Each row is a point on a landscape with many valleys, with its height.
From any point a ball rolls to the lowest of the 2 points nearest to it. It stops when none of these is lower. Distance is the straight distance between rows; heights are no part of it.
Z476: [103 172  93  82 144  28  80 113 174 101 165 118 168 149 133  96 151 128
 140  84 147]  h=644
Z993: [179  42 132 139 102 163 125 156 129 123  78 116 118 154 145 160  58 129
 194 136 138]  h=398
Z569: [105 180 118  85 156  39 101 113 188 122 159 123 146 119 153 112 196 146
 118  97 144]  h=634
Z445: [178 151 121 125  89 139 132 130  98 130 170 144 113 145 132 153 107 104
 193 140 157]  h=454
Z648: [112 111 134 174 173  93 182 137 179  98 137 117 149 119 163 128 192 129
  79 140  65]  h=567
Z404: [119 151 151 160 129 109 141 182 122 116 155 174  71  77 123 102 172 100
 131 134 111]  h=520
Z894: [104 147 126 152 106 170 153 160 134 132 134 189 115 110 118 137 128 123
 112 144 165]  h=323
Z363: [134 117 134 108 134 161 174 133 139 144  83 146 172 159 127 137  98  85
  85 130 110]  h=267
Z906: [149 120 111  72 162 179 103 138 110 137 119 123 167 126 131 111 111 150
 100 115 124]  h=199
Z900: [122 125 158 153 188 168 169 143 177 146  87 162 123 118  98 116 137  88
  73 116  72]  h=355
Z107: [127  91 139  96 117  43  82 104  74  97 144  84 145 130 137  57 132  90
 173  92 137]  h=397
Z143: [170  86 160  90  87 139 119 134  81 129 127 122 114 136 176 159  95  87
 192 118 130]  h=477
Z726: [ 97 170 134  68 118 100  59  96  86 137 140 104 140 153  89  92 122 124
 155 116 151]  h=281
Z434: [155  74 118 131 122 178 113 116 133 144  96  95 151 167 112 119  70 141
 144 173 144]  h=443
Z762: [155  96 151 202 117 176 192 177 152 128 116 153  97 147 136 195  90  86
 172 132 130]  h=104
Z357: [ 81 158 102 117 137  81  96  80 161 115 150 144 131 104 128 134 182 154
  89  73 110]  h=159
Z903: [146 103 108 112  77  92 136 153  87 107  97 105 144 145 150 128 118 150
 126 124 117]  h=504
Z976: [ 87 187 115  79 122  40  69 104 145 111 167 118 184 176  92  79 129 123
 153  83 123]  h=653
Z756: [137 144 140 154 149 144 184 171 123 133  73 150 107 115 135 138 106 108
  95 105 134]  h=261
Z589: [143 156  97  72 103  61 102 150 112 110 160 125 156 141 127  98 147 133
 147 101 138]  h=317
Z545: [ 73 131  81 125 153  75 117 104 168  95 134 138 148 106 164 141 163 152
  78  96 143]  h=223
Z616: [150 134 105 100 167 107 132 103  87 111 124 100 166 121 163 123 123 137
 112  99 102]  h=478
Z898: [183  93 116  89 136 146 139 177 113 124 105 127 133 115 167 134 101 117
 111  98 118]  h=203
Z897: [ 79 132 156 163 169 130 175 132 134 110 149 176 156  92 156 118 167  91
  86 136  96]  h=675
Z123: [185 141 118 124 113 135 108 104 116 151 138  83  93 146 117 132 103 146
 175 168 142]  h=405
Z945: [162  71 121 150  97 150 111 121  80 113  90 112 107 147 129 140  63 126
 177 118 128]  h=366
Z804: [140 182 140 141 107  88 141 176 143 124 178 175  81 107  99  94 176 102
 150 125 114]  h=494
Z428: [138 142 122 115 108  53 147 133 112 109 151 133 119 112 174 150 138  79
 136  92 127]  h=393
Z677: [102 102 112 109  86  45  99 130  70  91 104 118 144 130 154 120 107 112
 159  86 154]  h=455
Z609: [111 143 134 187 150 192 168 145 170 143 121 176 124 122 101 137 113 137
 129 170 163]  h=263
Z486: [120 126 104 137 162  61 147  95 156  93 141 107 128 112 203 153 150  98
 100 115 136]  h=420
Z565: [154  95 147  79 102 123  87 121  81 142 119  69 124 138 126  79 127 139
 141 162 130]  h=449
Z754: [ 93 157 179 158 178  65 140 133 163 114 143 135 126  87 160  96 230 143
 126 145  93]  h=610
Z546: [139 144 103  98 131 125  77 106  93 123 125  93 130 144  94 109 140 188
 130 111 105]  h=496
Z998: [165  93 132 103 109 159 110 112 118 149  99  74 131 158 122 112 100 146
 124 172 109]  h=463
Z979: [164 135 124 108 144 122 152 162 113 125 129 131 108  90 166 137 129 110
  99  95 113]  h=272
Z983: [136 137 146 143 147  79 167 154 134 122 148 112  91  90 174 139 167  87
  93 110  92]  h=335
Z895: [154 116 109 137 124 146 123 113  61 112 101 130 124 130 132 141  72 120
 154  91 130]  h=330
Z429: [104 159 119  86 116 150  75  85 101 146 137 124 125 141 100 128 111 139
 137 137 160]  h=232
Z772: [160 122 134 166 112 157 186 167 118 125  84 148 111 141 136 168  90 110
 135 117 127]  h=196
Z795: [119 157 129 154 143 171 140  95 174 170 101 114 126 150 103 158  97 173
 131 172 164]  h=295
Z46: [130  86 134 111 119 142 156 130  94 127  60 127 187 169 140 131  77  95
 118 117 118]  h=319
Z452: [118 121 147 176 143 139 180 142 102 110 156 152 112 102 158 167 127  55
 111  86  89]  h=701
Z464: [107 188 156 151 107 123 135  83 141 142 168 164 107 126  87 129 201 145
 132 130  91]  h=589
Z951: [169 141 121 146 134 173 128  98 165 156 143 118  88 127 103 152 138 168
 123 148  96]  h=457
Z423: [173 115 139  90  74 112 115 145  79 114 150 147 120 142 153 141 109  92
 216 104 140]  h=485
Z797: [144 129 103 187 133 153 168 131 162 142 145 133 139 134 121 170  81 154
 171 176 185]  h=260
Z838: [114 151 166 163 129 152 106 132 168 143 167 175  66  84  92 105 191 143
 136 160  99]  h=559
Z559: [122 109 108 103  81  96  99 163  64 105  97 114 130 134 126 116 105 145
 153 103 159]  h=481
Z369: [112 151 105  98 129 159  96 162 153 133 140 155 130 110  99 131 172 196
  87 106 129]  h=184
Z624: [138 110 117 108 105  96 170 156 129 119 108 112 164 134 176 139 141 129
  84 134 108]  h=527
Z54: [159 119 136 145 180 200 162 157 172 145 115 166 118 119 115 136 100  81
  99 121 116]  h=396
Z92: [153 139 128 123 137 145  91  98  84 143 112  79 107 145 108 115  81 144
 177 152 171]  h=380
Z154: [185 132 121 154 126 155 148 120 155 154 127  98  81 135 125 159 100 137
 140 163 127]  h=433
Z582: [156 128  94 139 151 181 140 141  98 116 103 153 133 125 122 144  73 127
 127  91 138]  h=280
Z824: [142 135 139 172 125 172 161 118 111 130 161 155  83 114 134 174 106  65
 136 116 118]  h=714
Z301: [125 134 117  92 106 135 106  81  98 140 140 119 132 130 131 132 120 122
 111 131 110]  h=163
Z261: [116 133 169 147 128 149 176 133 155 143 139 140 127 120 132 126 184 120
  81 161  69]  h=650
Z808: [174  59 117 139 118 161 133 160 150 141  62 103 147 175 114 136  53 136
 159 157 152]  h=422
Z264: [112 138 142 162 154 164 190 137 115 118 140 180 148 111 137 138 130  82
  97 116 105]  h=688
Z459: [116 101 135 152 143  97 199 149 167 109 115 123 161 132 175 145 158 101
  69 134  89]  h=550
Z535: [115  54 122 123 128 155  41 129 129 133 135  68 102 126  85  93  93 162
 159 167 185]  h=762
Z281: [128 130 106  81 127  46  70 124  95  99 157  90 170 147 115  63 143 131
 161  99 130]  h=360
Z640: [160 136  99 119 125 161  81 101 136 142 127 100 106 141  91 131 133 201
 128 131 103]  h=479
Z83: [134  70 142  83 100  81  85 115  71 116 123  75 134 119 148  74 131 108
 141 118 129]  h=424
Z224: [158 195 116 125  84  98 130 154 143 131 175 160  98 142  85 109 150 121
 162 123 131]  h=467
Z557: [112 165 139 151 141 170 132  78 141 143 126 155 135 129  95 145 165 179
 102 101  89]  h=616
Z970: [169  73 127  75 141 169 113 154  97 131 102 112 166 134 150 105  89 122
 125 125 129]  h=114
Z740: [ 83 141  99 106 118  78 134 162 115 105 104 132 157 116 157 138 135 144
  85 102 167]  h=337
Z128: [124 127 157 156 165 129 176 164 156 132  87 139 100  98 135 119 143 110
  69 112  82]  h=316
Z987: [ 95 143 127 116 141 169 117 157 170 144  83 146 137 127  95 136 153 197
  67 106 122]  h=241
Z259: [136 128 103 131  87 172 136 145 129 133 143 163 130 135 120 151 105 134
 135 153 171]  h=372
Z165: [124 157  93 107 156  91 108 106 102 108 121 103 156 128 131 119 150 179
 110  89 108]  h=499
Z608: [123 180 141 169 103 135 116 109 174 150 172 166  66 120  73 123 178 144
 152 149 116]  h=574
Z21: [138 122 113 125 174  88 156  89 146 112 127  91 151 123 182 146 147 124
  82 111  83]  h=450
Z245: [163 106 126 151  79 163 154 148 137 134 154 151 111 140 151 184  96 112
 188 158 167]  h=418
Z853: [ 96 163 132 155 120  88 147  90 143 110 198 164 129 114 119 123 203 109
 116 125  76]  h=607
Z521: [140 182 117 148 144 140 121  94 162 161 170 135  89 112 106 155 109 140
 173 158 187]  h=735
Z694: [131 145 128  87 131 126  53 118  73 126 155 104 133 148  80  75 108 127
 187 121 172]  h=318
Z254: [ 98 143 186 171 172  92 150 147 133 122 145 131 108  88 149 104 207 117
 117 157  57]  h=598
Z218: [ 75 130 187 154 164 155 161 136 152 136 127 175 156 104 133 103 182 112
  88 164  72]  h=662
Z174: [131 106 149 122 138 146  75 111  54 124 124  83 117 138  96  77  95 127
 191 133 188]  h=352
Z497: [112 152 149 158 139 144 134 151 144 132 136 168  81  83 112 107 175 142
 103 135 101]  h=543
Z204: [ 98 160 144 122 118 176 110 107 160 167  93 114 134 164  90 157 136 194
 113 157 149]  h=324
Z110: [112  93 113 107 109 160  33  91 127 139 147  84 107 140  72  99 112 169
 151 163 149]  h=767
Z745: [106 128 144 123 102 110 162 116 163 134 138 130 143 127 147 135 189 141
  68 149  78]  h=638
Z98: [154 115 126 206 146 178 187 154 173 136 129 153 118 133 117 167  85 114
 155 160 153]  h=192
Z420: [ 82 134 106 134 133  91 158 145 139 104 127 161 148  95 165 132 154 121
  78 105 141]  h=288
Z353: [116 119 126 127 124 177 149 131 164 158  64 146 142 159 102 145  74 105
  90 140 146]  h=208
Z494: [122 118 111 112 116  55 129 121  86  98 113 126 141 116 184 149 110  96
 141  79 145]  h=427
Z286: [135  54 175  96  90 136 112 119  60 120 102 112 138 137 169 118  95  93
 189 120 137]  h=456
Z647: [114 129 138 140 142 172 159 155 187 145  84 163 150 145  92 119 160 162
  70 133  92]  h=287
Z332: [108 139 121 116 113 127 153 167 109 129  71 140 134 125 145 144 103 130
  90 107 156]  h=314
Z299: [114 187 123 129 111 135 129  72 118 133 162 149 143 145  92 138 174 164
 126 119  99]  h=603
Z85: [100 124 147  72 135 161  79 132  77 139 109  85 162 154 109  98 114 157
 132 160 169]  h=377
Z615: [ 96 135 137 146 117  84 165 110 157 113 185 137 138 115 160 138 198  98
  93 147  90]  h=624
Z652: [160 160 126 118  73  80 139 143 120 126 166 141  90 130 132 140 141  82
 148 110 114]  h=432
Z373: [130 121  88 150 136 136  98  83 162 155 169 114 119 106 116 165  66 146
 173 161 190]  h=744
Z769: [107  67 156 107 142 190  86 134  90 132 104  81 159 152 101  80  93 141
 142 166 180]  h=402
Z786: [149 177 131 169 126 149 142 103 128 146 172 152  70 115 110 161 112  95
 165 142 152]  h=725
Z496: [112 161  89  74 107 104  82 157 130 116 159 144 139 129  96 116 158 164
 114  97 135]  h=259
Z839: [100 158 117 161 147 169 155  98 127 132  97 159 130 133  96 142 122 149
  86 102 102]  h=627
Z156: [ 99 146 138  81 126 176 105 123 117 153  97 104 166 167 105 132 119 174
 111 166 156]  h=351
Z478: [130  37 175 115 111 182 111 132  76 123  99 109 154 149 134  90  87 116
 185 144 175]  h=430
Z42: [143  67  97 136 106 148  85 109 156 146 150 110 112 114 131 151  57 134
 172 161 180]  h=751
Z883: [114 161 115  94 118  82 110  87 126 133 149 129 115 111 134 129 147 116
 103  99 109]  h=56
Z349: [113 137 126 160 160  44 150 133 161  92 164 124  94  87 185 134 178  76
 110 109 121]  h=381
Z410: [134  29 124 133 120 153  65 125 137 137 131  90 113 117 121 111  62 135
 182 158 196]  h=757
Z306: [120 132  94 134 127 157 116 104 105 130  82 119 134 150  96 135  92 164
 100 114 109]  h=639
Z950: [116 112 118 141 134 167 134 114 189 171  83 115 146 158 105 156  63 137
 123 179 175]  h=262
Z210: [120 166 138 116 162  59 148 136 174 121 140 115 132 102 166 116 214 161
 103 120 119]  h=623
Z63: [ 91 112 169 202 195  97 178 164 144  98 130 119 147 115 162 109 183  97
 105 159  50]  h=583

For each start below, name the point where the ball stops.
Z546: Z883
Z286: Z353
Z165: Z970
Z174: Z883
Z423: Z762
Z254: Z428
Z452: Z428
Z535: Z428
Z853: Z428
Z565: Z369

Write out the way that a ball takes from each point below.
Z824: Z452 > Z264 > Z897 > Z218 > Z261 > Z745 > Z615 > Z853 > Z464 > Z608 > Z838 > Z497 > Z404 > Z804 > Z224 > Z652 > Z428
Z839: Z557 > Z299 > Z464 > Z608 > Z838 > Z497 > Z404 > Z804 > Z224 > Z652 > Z428
Z476: Z569 > Z210 > Z754 > Z254 > Z63 > Z648 > Z459 > Z624 > Z903 > Z559 > Z677 > Z494 > Z428
